Points on a hilly landscape, in no order, each with its height.
From any point a climber steps to the highest of the 6 points nearest to it. It stops when none of these is higher. Distance is the straight distance between rows; heights are no part of it.
kup h=7.25: [  7  12 -30 -16  29  36 -29  -3  32   9   3   6  12   4  -4  21  -4   2
 -17 -23   8 -40]
Bol h=5.08: [-13 -22  36   1 -16 -21  28   0 -61 -11   5 -13   0   5   8 -41  33   5
  -1   0 -22  36]
bevod h=4.40: [-15   2  20  17  -3 -28  17  -4 -42  14   5 -20  -2  -8  -1 -18   1   7
   8  25   4   9]
vuga h=5.24: [-13 -34  -7  -8 -52  14 -13  17 -20   3 -20  23  11  36  -2 -11  44 -25
 -21  11 -21  17]
Davu h=7.00: [-15 -32  32  -4 -36 -21  22   3 -43 -16  -7   2   8  -5  -1 -27  27 -14
   7  -3 -15  40]
kas h=7.04: [ 16  -6  -4 -17  21 -16  17   3  16 -32 -34 -12 -30  32  -6  40 -25 -17
  30 -70  42  32]
sibe h=6.36: [-13 -26  -9   6 -51  21  -3   8 -34   7 -14  17   4  46   3 -21  51 -15
 -22  21 -24  15]
sumin h=7.18: [-18 -35  22 -13 -40 -16  27  16 -50 -15  -2   4  10   4   5 -37  38  -6
   1   3 -24  31]
senir h=4.81: [-17  28   5  22  14 -11  16   4 -17  12  18 -24   3  -8  -3 -11  -4  20
  -5  40  15 -12]
Maf h=7.87: [ 33 -12   0 -30  19   0   8  -3  28 -20 -27  -4 -14   7   4  30 -26 -10
  27 -58  38   8]
kib h=6.91: [  4  26   2  23   6  -2  18  -2 -30  17  10 -16   1  22   2 -32  20  19
  -8  53  -3 -30]
pusu h=7.01: [  9 -25  11 -16 -17  -5  -5   8  10 -15  -6  21  -2 -16   1  10 -15 -20
  15 -37 -17  24]
fofe h=7.56: [ 22 -35  -8 -44  -1  20 -22   0  24  -8 -25  26   6   1  -2  32  -2  -9
   5 -53  -1  -8]
gir h=4.83: [-17 -20  30   3 -24 -36  20  -4 -42  -2  -5  -6  -5 -10  -2 -18  15   5
  24   1  -5  52]
ket h=7.52: [ -5  30 -17   3  49  25  -4  -7  36   3  24  -9  15 -10  -5  17 -26  19
 -22   4  23 -45]
mes h=1.28: [-14  15  -2   7  14  -6  -2  -2   7  10  12  -8   1 -27  -4   0 -18  13
  -2  13   1 -10]
nebut h=7.46: [-14 -27   7  -6 -38  -1  13  17 -42  -2  -3   1   9  20  -1 -23  35  -9
  -5  11 -20   5]
Sofav h=4.39: [-17 -16  15  -2 -20 -27  12  10 -41   0   1  -6   0  -8  -3 -19   9   1
   1   8  -9  17]
zukur h=7.02: [  1  15 -16  -8  22  19 -19   2  22   5   0   2   1 -14   0  13 -14   5
 -18 -12   3 -32]
gidi h=7.08: [-10 -39  10 -18 -35  -5  -4  18  -5 -14  -5  11   8 -12  -3   5   2 -22
   4 -13 -25  16]
Gizor h=7.90: [  1  22  -9  -1  29  13 -14  -3  28   4  14  -3   9 -23   2  11 -23  19
 -11  -3   4 -31]
Nomog h=7.92: [ 20 -14   1 -15   5 -10  -7   3  20  -8 -11  12 -13 -12   1  15 -19  -8
  21 -40   0  11]
pir h=7.03: [ -8  -6 -17  -1 -26  16 -26  10  -5  18  -7   6   7  20 -13  -2  17 -15
 -19  17 -13 -14]
kovim h=5.54: [-10  -4  -6   0 -24   2  -9  13 -10  17  -3   0   9   6  -9  -3  12  -6
 -10  18 -10 -12]
Bilol h=7.50: [ -4  38   6  18  56   6  13 -33  32  -5  28 -15  -8 -30  -2  20 -35  32
   3  -2  26  -6]
vuze h=3.08: [-10   3  16  10  -6 -27   4  -1  -8   3   0 -10   0 -20  -6  -2 -12   1
  12   6   1  18]
setok h=7.24: [ 22  -3  -3 -19  25   8  -9 -12  23  -6  -6   3  -2 -14  -1  29 -23   5
   5 -40  14 -18]
Lafe h=6.60: [ -9 -11  15   1 -14 -11  26  10 -49   0   1 -17   5  18   1 -41  31  -2
 -12  22 -22   5]
teku h=6.84: [  8 -14  11  -7 -13 -23  -3   4  15 -23 -12   7 -14 -13  -1   7 -19 -15
  23 -33  -5  40]
Keb h=7.70: [ 25 -21  -3 -35   7  11  -9   4  20  -7 -19  15   5  -6   4  29 -14  -5
   9 -46   8  -6]
gilu h=7.33: [  4   4 -18 -16  20  24 -21   2  22   6   3   9  10  -5  -5  28  -8   4
 -13 -24   6 -33]
Tebo h=6.83: [  1 -19   2 -15 -18  -7 -14  11   7  -6  -6  11   8 -18   0   8  -9 -16
   5 -24 -19   6]
dizol h=7.34: [ -6  -6 -19  -9 -13  18 -33  12   9  14 -10  20   8  14 -10  14   8 -10
 -22  -3 -15 -13]
gib h=6.20: [ -9  -4  -8  -7  -9   1 -19  21   2  11  -1   4  11   0 -12   0   1  -3
  -6  12 -12 -16]
Murob h=6.94: [ -3  21 -35  -4  35  40 -26  -2  32  14  11   4  15  16  -5  16  -1   2
 -28   0  13 -46]
Buga h=7.13: [ -4  29   5  14  35  -6   7 -23  27  -6  14  -7 -16 -30  -1  18 -31  23
   9  -5  23   6]
Losi h=7.19: [ 24   6   2 -19  31   3   7 -13  27 -22 -14 -11 -26  -5   7  37 -33  10
  23 -44  39  11]
sop h=6.61: [ -7 -14 -15   8 -34  20 -10  11 -23  18  -8   9   4  34  -4  -7  35 -10
 -14  26 -21  -1]
gor h=7.73: [-15 -48  32 -14 -54 -11  23  21 -48 -22  -8  11  16  -1   6 -27  36 -17
  -6  -7 -21  41]
Rez h=5.86: [-10  25  -3  20   5  -5  17   0 -23   7  14 -18   8   9   2 -19   5  14
  -1  48   9 -20]
mab h=6.64: [ 10  -1 -12  21 -25  22 -10  -8 -14  26 -12  13  -1  45   1 -24  37  -3
 -15  48 -13 -10]
futuv h=7.41: [ 31 -18   1 -25   3  -2  12   2  23 -36 -32   6 -16   9  -1  23 -25 -28
  28 -64  22  19]
sagi h=6.80: [ 14  -2  -5  17 -23  20  -2  -8 -29  20 -14  15  -2  49  12 -32  53   3
 -14  45 -23  -4]
Sak h=4.50: [ -9   8  13   5  -8 -19  22   2 -46   9   7 -20  -1   2  -2 -27  12   5
  -1  30  -4   1]
zapef h=6.90: [ 14  14  -1  -1  37  15   3 -11  26  -6  11  -3  -3 -32   2  20 -36  23
  -8 -23  24 -23]
tabar h=5.22: [ -6   3  18   4   1 -35   8  -6   9  -5   6 -10 -21 -17  -6   3 -20   2
  29  -6   4  37]
bon h=7.43: [ 29 -27   1 -40   0   8  -8  -5  20 -18 -20  15   2  -1   7  23 -20 -20
  20 -62  10   7]
Kalet h=7.26: [  9  24  -2   8  49  12   8 -24  35  -4  17  -9  -1 -28   1  22 -39  26
  -1 -21  31 -19]
soro h=1.37: [ -6   8   3   5   0 -12  -5   6   3   5  13  -6   4 -20 -10   5 -15   3
   2   6   4  -7]
fibed h=7.79: [ -7  15  16  16   8 -18  25   3 -60   6   1 -23  -8  15   7 -55  30  12
  -6  27 -24   4]
mozi h=7.17: [ 18  11   8  -8  22 -16   1 -18  24 -16  -6  -4 -19 -14   4  20 -29   8
  21 -37  22  14]
bivop h=7.29: [  7  21   9  10  44  -7   8 -32  40 -19   7 -12 -22 -21   5  31 -32  20
  13 -23  33  16]
toz h=7.66: [-21 -50   9 -16 -63   6   0  18 -25 -21 -16  21  23  20   0 -14  51 -28
 -19 -10 -22  29]
pavud h=7.07: [ 16 -12   6 -12  -1 -20   6   4  21 -31 -19  12 -23  -1  -4   9 -15 -23
  31 -49 -10  37]
gos h=7.91: [  4   2  -7 -12  11   6 -19   4  20   3   2   3   6 -20   1  12 -20   6
  -8  -9  -2 -19]
likef h=6.30: [ 10  17  -2  15  -4   9   6   2 -14  21   8  -5   6  31   7 -20  26   1
  -7  50  -7 -29]
zuki h=6.95: [ 12  16  -1  19  -2   4  15   3 -32  17   5 -12   1  36  11 -34  33  10
 -10  53 -26 -17]
detoz h=3.36: [-12  22 -13   7  11   2  -4   3   6  11  23  -9   9 -21  -9   3 -12   7
  -8  20   3 -22]
duv h=6.65: [ -1  18   7  18   0 -11  22  -1 -41  10   7 -21  -7  13   4 -42  25  11
  -8  44 -13 -13]
laban h=8.15: [ 11  12   8  -8  27 -19  10 -16  25 -33 -26  -8 -33   9   8  32 -20  -2
  27 -50  28  32]
fum h=7.65: [-14 -44  30  -7 -48 -21  17  12 -32 -24 -11   4   8 -10   2 -23  26 -23
  11  -8 -12  50]
Ver h=6.57: [-17  41  -7  32  29   2  16  -6   4  15  36 -19   7 -22  -1   2 -20  21
  -9  32  25 -19]
novo h=7.38: [ 27  -8   4 -18  22   2   5 -15  29 -17 -12  -3 -11  -9   6  26 -30   0
  21 -41  26  -1]
Lus h=3.04: [-14 -22  15  -9 -24 -17   3  10 -16   2   2  -4  -2 -18  -5 -14   0 -10
   5   7 -12  20]
mufof h=8.02: [ 30 -13  -5 -33  21  15  -6  -8  28  -6 -12   8   3  -8   9  22 -24   1
  20 -48  26 -10]
futis h=3.34: [-11  -2  11   5  -7 -21  -4   0  -2   1   5  -2  -7 -28  -6   2 -17  -5
  16  -4  -1  19]
Bimiv h=7.85: [-18 -42  21 -15 -52  -2  11  20 -30 -14  -8  12  14  -4  10 -23  33 -23
   1  -5 -17  29]
mup h=7.68: [ 18   5   4  -6  21 -11   4 -12  24 -23 -18   3 -23  -6   1  21 -30  -1
  28 -34  12  25]
Pitib h=5.80: [  6  11  12   5  16 -30   4 -12  19 -14  -6  -9 -20 -15   0  17 -18   2
  28 -15   5  31]
tima h=5.71: [-14 -19  24  -3 -30 -14  18   6 -52  -1   1   2   1  -6   0 -24  20  -4
   3   7 -17  28]
zosok h=5.89: [-11  14  13  12   8 -25   1  -6   5  -2   8  -5 -15 -31  -5   2 -21   9
  17  -1  13  16]
Zugal h=6.67: [ -6 -16  17   4 -26 -34  10   2   0 -24 -16  -1 -18  -5  -6  -2  -2 -24
  31 -16  -5  61]
naz h=7.40: [ 12  17   8  -1  36 -12   1 -19  28 -23  -4  -5 -23 -17   6  23 -34  13
  20 -32  22  15]
gub h=7.20: [ 23 -20   4 -21  -1 -13   1   5  21 -28 -23  13 -15  -7   5  15 -19 -31
  24 -52  -2  30]
tenes h=6.69: [ 14   3 -11 -19  36  24  -1  -6  29  -1   0  -2   5 -15   7  24 -22  17
  -5 -37  28 -33]
Tuma h=7.36: [ 33 -29  -3 -37   3   9   0  -3  27 -14 -29  10  -2   8   7  32 -19 -19
  31 -61  25   5]
talud h=6.72: [  3  22   5  14   2  -2  18   3 -30  16   8 -15  -2  26   8 -32  20  11
  -8  48 -12 -24]
Mos h=0.34: [-12   2   6   3 -15 -10   2  10 -15   3   9  -7   3 -13  -7  -1 -10   5
   0  14  -4  -3]
niv h=4.15: [-10  14  -3   9  -6  -8   9  11 -25  20  11 -13   3   8  -5 -17  12   7
  -3  40  -5 -20]
milu h=6.19: [ -4 -17   1 -17 -22  -6 -15  15   1   9   1   8  10 -10  -5   7  -2  -9
   0  -6 -14   3]
fami h=7.16: [ -4  35 -33  13  41  38 -16  -9  41  11  21   2  20   9   1  20  -8  10
 -27  13  23 -49]
sufu h=6.34: [-10  27   7  25  12 -19  18  -9 -35   8  21 -27  -1  -6  -7 -20  -2  19
  -4  44  10 -16]
Vuluf h=7.10: [  1  -3   9 -10  12 -35   2   2  17 -40 -26  -2 -34  14  -4  22 -13 -19
  33 -53   3  53]
muk h=6.63: [ 23   3  -7  24 -17  25  -7 -20 -23  34 -11  18  -8  44  18 -37  45   6
 -16  53 -27  -6]
lev h=7.30: [ 17 -12   9 -12   8 -19   1   1  19 -26 -22   8 -26  -8  -4  20 -27 -11
  25 -44   4  36]
Pakes h=7.31: [ -2  31  -2  14  43   0   4 -23  28  -5  25 -12   0 -30  -4  16 -39  25
 -10  -5  28 -13]
redeb h=7.44: [-21 -43   6 -13 -57   4 -12  24 -16 -11 -16  21  21   6  -2   2  29 -19
 -11  -7 -26  24]
mep h=6.32: [ -4  37 -15  30  12  10  12  -1   1  18  22 -20  11   3   1 -11  -2  15
 -17  50  12 -33]
vegun h=7.11: [ 12  -5   2 -12   2  -2  -6   0  19  -9  -3   6 -10 -18  -5   9 -21   1
   5 -34  -2   3]
felud h=4.69: [-17  -8  29   5 -15 -28  24  -2 -62   0   2 -10  -4   0  -2 -33  24  10
   4   8 -17  24]
mival h=6.51: [  1  -9  16   2  -2 -42   4  -2   9 -32 -18  -1 -28   1   2  15 -11 -22
  38 -32  -3  63]
vusu h=6.08: [ 19  25  -6  33   8  11   7 -13 -18  22   8  -4  -2  37  13 -38  37  17
 -10  68 -13 -32]
noz h=8.22: [ -8 -39 -12 -18 -41  14 -31  16   5 -19 -17  32  13   0 -10  15  18 -29
 -12 -29 -26  16]
lupo h=7.57: [ 12 -16  -7 -26   0  14 -19   2  16  -5  -9  18   8 -10  -2  25  -6  -2
  -6 -34  -9 -18]
zemu h=6.75: [ 21   7   5 -13  29  11   3 -20  30 -14  -8  -6  -9 -13   6  23 -30   8
  15 -39  34  -2]
tise h=3.11: [-14  24  -1  13   5  -6  10   9  -2  16  21 -17   0 -11  -5  -8 -13   8
  -2  33  10 -23]
Losol h=7.53: [ 24 -17   3 -28   5   2   0   1  23 -19 -18   9 -12  -7   4  21 -29 -11
  23 -49  13   9]
zop h=5.18: [ -7  29 -14  22   4  11  -1   4   0  15  16 -10   9   5  -5  -6   3   3
 -16  44   3 -34]
val h=6.81: [  1 -32   5 -19 -24 -13  -4  15   5 -13  -9  17  -3 -17  -4   5  -5 -21
  11 -24 -16  30]
Lemud h=6.66: [  1   3 -14  13 -23  17  -5   7 -15  20   0   0   9  29  -4 -14  21  -2
  -8  41 -12 -16]
muloz h=7.80: [ 12  20   6   0  40 -13   9 -19  34 -23 -18  -6 -26   4   3  31 -25  13
  19 -44  43  14]
bofed h=6.59: [  6 -17   7 -11 -15 -17 -10  12  10 -13  -4   5  -7 -20  -6   7 -15 -12
  16 -25 -15  24]
gitu h=5.34: [-12  32 -10  19  22   2   5   5  13  16  27  -8  10 -13  -8  -4 -20  12
 -13  37  11 -28]
kolo h=6.87: [  5 -30  17 -11 -30 -15   1  13   9 -25 -12  17   1 -15   0  -2 -10 -30
  12 -32 -18  43]
Nikiv h=7.69: [-18 -25  -9 -14 -38   1 -10  20 -14   3  -7  17  13   6  -9  -1  20 -20
 -12   4 -21   4]
Kubo h=7.78: [-17 -35  20 -12 -45 -12  17  18 -44 -13  -7   4  19   5   2 -26  29 -13
  -5   4 -25  24]
Vaga h=7.21: [-16 -21 -15 -13 -31  13 -27  21  -2   4 -11  19   6  15 -15  11  18 -15
 -18  -4 -20   9]
Gimu h=6.68: [-23 -25   9  -8 -35  -7   4  17 -29   1   1   5  16   7  -7  -8  19  -9
  -5  11 -19  12]
Biz h=6.54: [-16 -45  -3 -11 -63  18  -6  20 -24 -12 -22  25  14  32   1 -14  53 -22
 -29   3 -21  25]
dobe h=5.26: [  8  34 -22  30  10  15  -8  -3  17  31  13  -3  13  23  -3  -3  14   7
 -12  59   5 -36]
raz h=6.96: [ -5  39 -27  16  26  20 -15   6  32  16  25  -1  17   2   1   7  -8   9
 -19  27  16 -41]
vum h=7.60: [  3 -43  -1 -22 -35   4 -16  15   9 -19 -18  27   6  -9  -2  14   5 -30
   3 -31 -27  17]
dupi h=5.36: [-15  19  13  23   4 -15  17  -1 -42   8  11 -23  -6  -1   1 -23   7  13
  -2  34   4  -9]
leno h=5.59: [ 15  27 -22  30  -7  30 -21 -11  11  37  -2   9   4  33   6  -9  21  -5
 -19  56   0 -23]
Gobop h=5.99: [ 13  21 -19  35  -6  21 -13 -10  -2  31   5   8   4  33  11 -13  25   7
  -4  60  -5 -25]
loz h=7.05: [ -3  14 -25  -1   5  18 -27   6  22  14   0   6  10   4  -8  11   1  -3
 -24  13  -1 -33]
movod h=4.11: [-11  -5  18   3 -11 -20  21  -4 -46  11   7 -15  -1  -1   4 -28  20   6
   5  19 -11   8]
fur h=6.48: [  7  28  10  28  20 -12  26   0 -44   9  11 -25 -14  20  16 -64  28  15
  -7  45 -27 -11]
terib h=6.06: [ -2  30 -24  23   7  20 -13   4  21  21  14  -4  16  13  -2   1   4   5
 -17  40   9 -32]
sarur h=6.73: [  1  26 -31  -1  24  27 -31   4  25  17   6   5  15  17 -10  17  -1   4
 -28   4   7 -31]
Sukor h=7.48: [  0  -5 -24 -10   7  19 -36   6  19   7  -8  12  10   8  -8  11   2  -8
 -23 -11  -4 -26]
zur h=7.42: [ -8  30 -16   9  37  12   4  -4  34   3  30  -8   9 -21  -1  14 -25  22
 -13   2  19 -28]
rigaf h=6.47: [ -7 -17  20   6 -21 -28   7   1  -2  -8  -9  -1 -11 -11  -5  -4  -4 -19
  25  -9 -11  45]
naba h=1.42: [ -6  -7  12  -1 -15 -18   0  11  -8   5   7  -5   0 -12  -6   1  -8   0
   4   1  -6   8]
zomaz h=6.79: [-13 -19   4  -7 -29   1   8  16 -36   8  -3  -4   5  23  -2 -25  31  -8
  -4  29 -23  -1]
vedib h=6.92: [-15 -19  21  -6 -32 -14  21  20 -56  -8  -2  -2   7   9  10 -36  34  -5
  -4   9 -25  15]
Mok h=6.76: [-13  36  -8  23  38  -3   9 -17  23  -1  29 -15  -5 -34   0  15 -33  29
  -7   5  23  -5]
Gal h=7.58: [ 20 -28 -11 -44   9  27 -20  -3  21  -1 -21  25  12   2   6  32  -8  -2
  10 -51  12 -22]
gat h=7.47: [ 13 -20  -2 -27  -3   8 -11   3  18  -5  -9  18   4 -12  -1  11 -16 -10
   7 -35 -17  -9]
didit h=7.84: [ -7  14 -15  -3   3   8 -19  14  13  13   7   3   8   1 -11  11  -4   2
 -13   5  -3 -23]
vir h=6.29: [  6  40 -36  23  22  38 -26 -12  41  29  13   7  14  16   2   9   5   6
 -20  34  12 -38]
gog h=6.03: [-14 -21  15   1 -26 -19  16  13 -45   2  -2  -7   5   3   1 -24  26  -3
   4  12 -18  12]
moro h=6.42: [ -4   5 -13   4 -10  10 -14   7   1  19   4   0   9  16  -7   1  12 -11
 -11  26  -9 -21]
lele h=7.12: [ -1  22 -22  -1  34  17 -18   1  30  10  15  -2  15  -6   1  15 -10   8
 -19   3  12 -40]
komaz h=7.22: [ -6 -12 -11 -13  -7  10 -26  18  13   1  -4  12   4  -8  -8   9   0  -3
  -7 -16 -18  -7]
zesa h=6.70: [  7  -7 -13  14 -33  22 -10   1 -25  17  -9  18  -2  47   6 -25  49 -12
 -16  42 -19   2]
neguk h=6.33: [  0   1  11  -1   4 -29   2  -3  14 -21 -11  -5 -22  -7   0   9 -21 -11
  28 -25  -2  43]
befad h=6.82: [  8  26   9  21  11  -9  26   1 -41  11   9 -24  -4  24  14 -51  22  18
  -5  50 -23 -18]
Mize h=7.09: [ -7  37  -4  26  63  11  21 -36  43  -4  38 -17  -2 -31  -2  28 -41  36
  -4  -9  31   3]
kezed h=5.02: [ -2   0   4  -4   5 -10 -10   4  17  -1   3  -4  -7 -27  -3   9 -23   1
   8 -14  -3   5]
Nul h=7.81: [ 19   4   1 -21  20 -13   6  -3  29 -27 -21  -6 -26   6   5  28 -23  -9
  31 -58  33  17]
boka h=6.62: [ 11  14 -21  28 -21  23 -22 -12  -3  33  -6   9   1  36   2  -8  28  -2
 -16  46  -4 -20]
gepe h=6.49: [ 30   5  -7  34 -15  33 -19 -39 -23  39  -3  19 -11  43  15 -34  49  15
 -21  57 -24 -11]
lekem h=7.62: [ -3  -1 -18   9 -20  15 -22   0   0  23  -9  12   5  27  -5  -3  16  -7
 -17  34  -7 -17]
Garid h=4.93: [ -8 -16   7  -2 -25  -9   4  13 -33   4  -1  -3   4   1  -6  -9   9  -9
  -3  17 -12   7]
Pozo h=6.50: [-16 -25  25   6 -27 -30  16  -4 -21 -11 -10  -1 -10 -14   0 -11   6 -15
  26  -4  -7  53]
zol h=6.71: [  2  12 -36 -10  52  51 -19 -11  38   9  11   5  21   4   0  32  -5  12
 -26 -18  39 -54]
vema h=7.86: [ -5  38  -8  21  55  18  11 -21  31  -4  38 -14  10 -22   0  16 -38  35
 -12  -3  27 -24]
gan h=7.27: [ -7 -29  18   1 -36 -28  10   7 -16 -20  -8   8   2 -17 -10 -12   7 -17
  22  -9 -15  49]
pob h=6.09: [  2  21 -22  22  -7  25 -32  -2  13  30   1   9   9  26  -3   3  20  -4
 -19  37   4 -22]
kizuv h=7.28: [ 17 -14 -15 -34  23  30 -15 -10  25   2  -9   8  12  -4   4  33  -9   9
  -5 -40  29 -34]
masu h=7.55: [ 20  13   1  -7  38   5   3 -22  34 -13   8 -10  -9 -28   7  16 -36  20
  13 -32  39 -11]
fadim h=6.58: [-13 -16  -7  -5 -36   7  -6  18 -24  13  -7   7  10  25  -7 -11  28 -12
 -16  19 -20   5]
kebok h=7.49: [-14 -43   2 -23 -50  -1 -11  23  -9 -17 -14  19  16  -7   0   2  15 -22
  -8 -14 -29  23]
komo h=2.93: [-16  17   5  17   3 -15   8   4 -15   9  15 -14   2 -13  -6 -11  -4  19
   0  30   9 -16]
nefug h=3.48: [-21  15  16  18   4 -27  12  -6 -24   8  16 -17  -7 -21  -5  -5  -8  17
   3  28  12   3]
guvod h=4.64: [-16 -13  26   8 -16 -34  18  -4 -28  -1  -4  -8  -4 -13  -2 -12   8   1
  20   5  -2  35]
gofi h=2.98: [ -2   2   6  -3   2 -12  -7   7   7   0   9  -1  -4 -26  -3   3 -21   2
   4  -2   0   1]
Demim h=5.49: [-16  40   7  29  23 -13  20 -15 -23  17  30 -25   0 -11  -1 -11  -9  23
 -15  47  21 -12]
penud h=7.88: [ -7   7   6   9  -8  -4  14  12 -42  14   4 -11  -2  30  11 -40  35   2
  -9  39 -19 -17]
fimas h=8.06: [ 28  -5  -6 -19  32  24   0 -14  31  -5   1   2  -3 -11   8  26 -29  13
   6 -39  33 -16]
Mifub h=7.51: [ 12  -5 -25 -27  16  26 -37   2  22   7  -8  16  12   3  -4  26  -5  -5
 -16 -30  -3 -28]
mil h=6.12: [  8   1   4  -5   5 -17  -6  -5  17 -10  -2  -3 -12 -24  -1  12 -27  -2
  20 -19   2  15]
Fup h=5.43: [-18  30   5  24  26 -13   9 -14   0   3  23 -11  -5 -33  -6   2 -30  22
   0  22  26 -12]
pati h=6.85: [  1  32   1  28  14  -6  26  -9 -20  18  24 -24   5  13   6 -22  10  15
  -7  56  11 -28]
pav h=7.32: [ -4  29 -27   4  56  44  -4  -8  44  11  30  -6  18   2  -2  19 -17  22
 -20   2  22 -49]
besu h=6.89: [-15 -33  -6 -13 -52  11 -23  22  -5  -9 -17  30  14  18 -10   3  27 -28
 -19 -12 -32  15]
der h=6.74: [ -1 -27   4 -14 -26  -3 -13  14   9  -9  -1  16   5 -15  -6   8  -8 -19
   8 -28 -19  12]
pipon h=7.14: [  2   5   3   5 -20   2  10   9 -36  10  -2  -2   1  38  11 -38  48   5
 -10  46 -32 -11]
zil h=3.72: [-18  17  10  19  15 -26   8 -14 -11  11  14 -15  -3 -26  -2   1 -16  19
   6  20  15  -1]
tenu h=7.45: [ 11 -33 -11 -34 -15  18 -21  13  16 -12 -17  28   7  -2  -3  22  -3 -17
  -4 -48 -19  -5]
fir h=7.37: [  7  -8  -2 -19   7   8 -19   7  23  -1 -10   9   4 -18   0  17 -10  -3
   0 -24  -6 -14]
fod h=7.23: [  2  15 -18  -3  57  40   0 -14  42   5  21  -6  16  -7   1  20 -21  24
 -19 -18  34 -45]
Rogop h=3.98: [-13 -13  16   3 -17 -26   3   6 -14   0  -2 -10 -10 -17  -5  -5  -8   0
  19   2  -3  30]
Rik h=7.67: [ -8  27  -7   3  57  21  14 -23  35   1  32  -5   6 -26   8  15 -34  29
  -7  -7  36 -28]
diz h=7.64: [  7   7  -2 -17  20 -24  15  -3  17 -37 -31  -6 -35  21  -3  32 -22  -9
  32 -60  27  40]
gigev h=7.89: [ -6  30  11  28  22 -15  26 -14 -42  10  19 -33 -10   8   8 -35  12  23
  -9  52   1 -21]
Ruvo h=6.93: [ 19   7   3  -9  25  -6  -4 -11  26 -16  -6   4 -16 -18   2  15 -31   5
  17 -33  10   6]
Zoker h=5.41: [-14 -14   7   1 -21 -13  10  19 -38   2   3 -10   4   4  -3 -21  19  -6
   1  25 -11   1]
vomov h=6.86: [-13 -29  41   7 -36 -33  24  -5 -37 -24 -13  -3  -1  -6   9 -22  25 -23
  21 -10 -10  71]
som h=7.71: [ -8  38 -12  16  52  28   7 -15  32   2  33 -11   8 -22   0   7 -33  26
 -17   3  24 -31]
fela h=6.44: [ 24  13  -5  29  -7  16  -5 -25 -14  33   2   7  -7  41  19 -32  42  14
 -15  61 -24 -22]
Tefi h=6.53: [  8   6  -8  15 -12  13   1  -1 -18  27  -4   0   0  39   7 -25  34   5
 -11  52 -17 -21]
meb h=7.63: [-21 -31  42   1 -35 -29  29  -9 -56 -16  -9  -6  -1  -2   5 -39  35 -10
  10 -10 -17  60]
bak h=4.62: [-12 -22  22  -1 -29 -20  18   5 -31  -2  -4  -4   1 -14  -5 -15   6  -5
  17   4  -7  33]
tis h=5.77: [ -5  23 -15  14  15  11 -13   5  17  15  14  -5   8  -3  -5   3  -7   3
 -18  18   2 -30]
Puvu h=7.35: [-14  39 -15  21  41  13   7  -7  23   2  31 -16  12 -19   0  13 -24  23
 -16  16  21 -28]
fafed h=7.59: [ 28 -22   2 -29  -1  -6  -5   1  18 -20 -15  15  -7  -7   3  17 -18 -14
  22 -51   0  13]
kud h=7.15: [ 15 -34  -1 -27 -14   3 -10   8  17 -23 -16  23   1  -8  -3  13 -10 -20
   8 -44 -21  11]
vivel h=7.06: [ 12   3 -18 -23  30  31 -16  -7  33   0   0   7   8 -13   2  24 -15   4
 -17 -34  20 -39]
durob h=7.54: [-12 -27  30  11 -32 -40  24  -5 -17 -26 -13   0 -11 -11   4 -10  13 -23
  32 -17 -10  72]
raf h=6.52: [ 24   6 -16  30 -17  25 -15 -18 -13  40  -9  16  -7  43  12 -19  36  -1
 -23  54 -11 -14]
gif h=6.98: [ 11  -5   9  -4  -2 -17   0  -1  15 -15 -11   5 -13 -18  -5  10 -20  -7
  21 -28  -3  27]
paras h=6.99: [ 14  20   5   3  52   4   9 -24  33 -10   8 -12 -13 -22  10  20 -35  21
   9 -26  30  -5]
kobi h=4.12: [-13   8 -10   9  -9   0  -2  11 -12  15   5  -7   6  11  -5  -8  10  -3
  -8  34  -3 -19]
ragaz h=6.78: [-14 -20 -14  -1 -36  11 -19  20 -11   8 -12  14   6  20 -10  -1  25 -19
 -14  10 -21  -2]
Lemo h=8.17: [-16 -41  10 -11 -54   2   9  19 -38  -5  -8  12  16   9   1 -18  34 -19
 -11  12 -21  22]
Kaz h=6.88: [  0  -7  -9   8 -27  19  -1   0 -29  16 -11   9  -2  48   6 -34  52  -6
 -15  34 -28   6]
negi h=6.97: [ 14   9 -15 -19  45  34  -3 -13  36   5  10  -4  16  -9   6  27 -15  21
 -17 -28  25 -43]
gupi h=7.39: [ -7  33 -23  14  41  21  -1  -2  36   8  32 -13  15 -10  -7  13 -19  15
 -24  15  18 -41]
Fupef h=7.61: [ 10  28   6  25  11  -3  19  -6 -26  19  12 -22  -4  27  14 -44  31  13
  -9  53 -13 -21]
Kiga h=3.33: [-10   3  -2  -8  -3  -6  -9  11   7   5   6   3   8 -14 -10   2 -20   1
  -1   1  -1  -5]
nes h=5.96: [ -6  19 -22   9  -7  18 -17   9   1  26   8  -2   9  23  -2  -1  12   0
 -17  41  -8 -28]
Fomu h=7.72: [ 25 -11  -2 -27  16   8  -9  -6  24 -11 -14  13   1 -15   2  24 -25  -2
  10 -44  14 -13]
bunos h=7.82: [ 15   5   8  -9  18 -26   7  -2  24 -29 -24  -3 -30   7   2  27 -22  -5
  29 -51  10  40]
far h=8.10: [ -9  22   7  12  27 -21   1 -14  18 -10  14  -8 -16 -29   0   5 -29  18
   9   1  17  11]
guk h=6.77: [ -1 -18  15  -5 -17 -21   0   3  12 -27 -12   6 -14 -11   2  10 -12 -25
  30 -36  -6  55]

Where does a climber stop that starts at each point below?
mab -> penud
mes -> far
fela -> penud
gepe -> penud
gofi -> Nomog
teku -> laban
vir -> vema
milu -> fimas
vomov -> Lemo
Bol -> Lemo
zop -> gigev
tima -> Lemo
guk -> laban
Sofav -> Lemo

Call two points neighbours if one is among the 6 nearest of the other. Go from one point of each pair to the other, from neighbour to neighbour, staying as high as possible. Name the lowest point that can't be avoided.
lekem, Fupef -> zomaz
far, noz -> Buga
noz, Maf -> tenu
gos, durob -> gan
laban, didit -> Sukor
didit, lekem -> pir
fimas, Maf -> Losol
fimas, Lemo -> redeb
noz, Nikiv -> kebok
penud, Fupef -> zuki
Maf, laban -> Nul
Fupef, gigev -> kib
gos, vema -> ket

Two climbers start at each pair of points below. Name the first point that both come to, or write never.
pusu, Tebo -> never
tenu, Mifub -> Keb
val, bofed -> vum
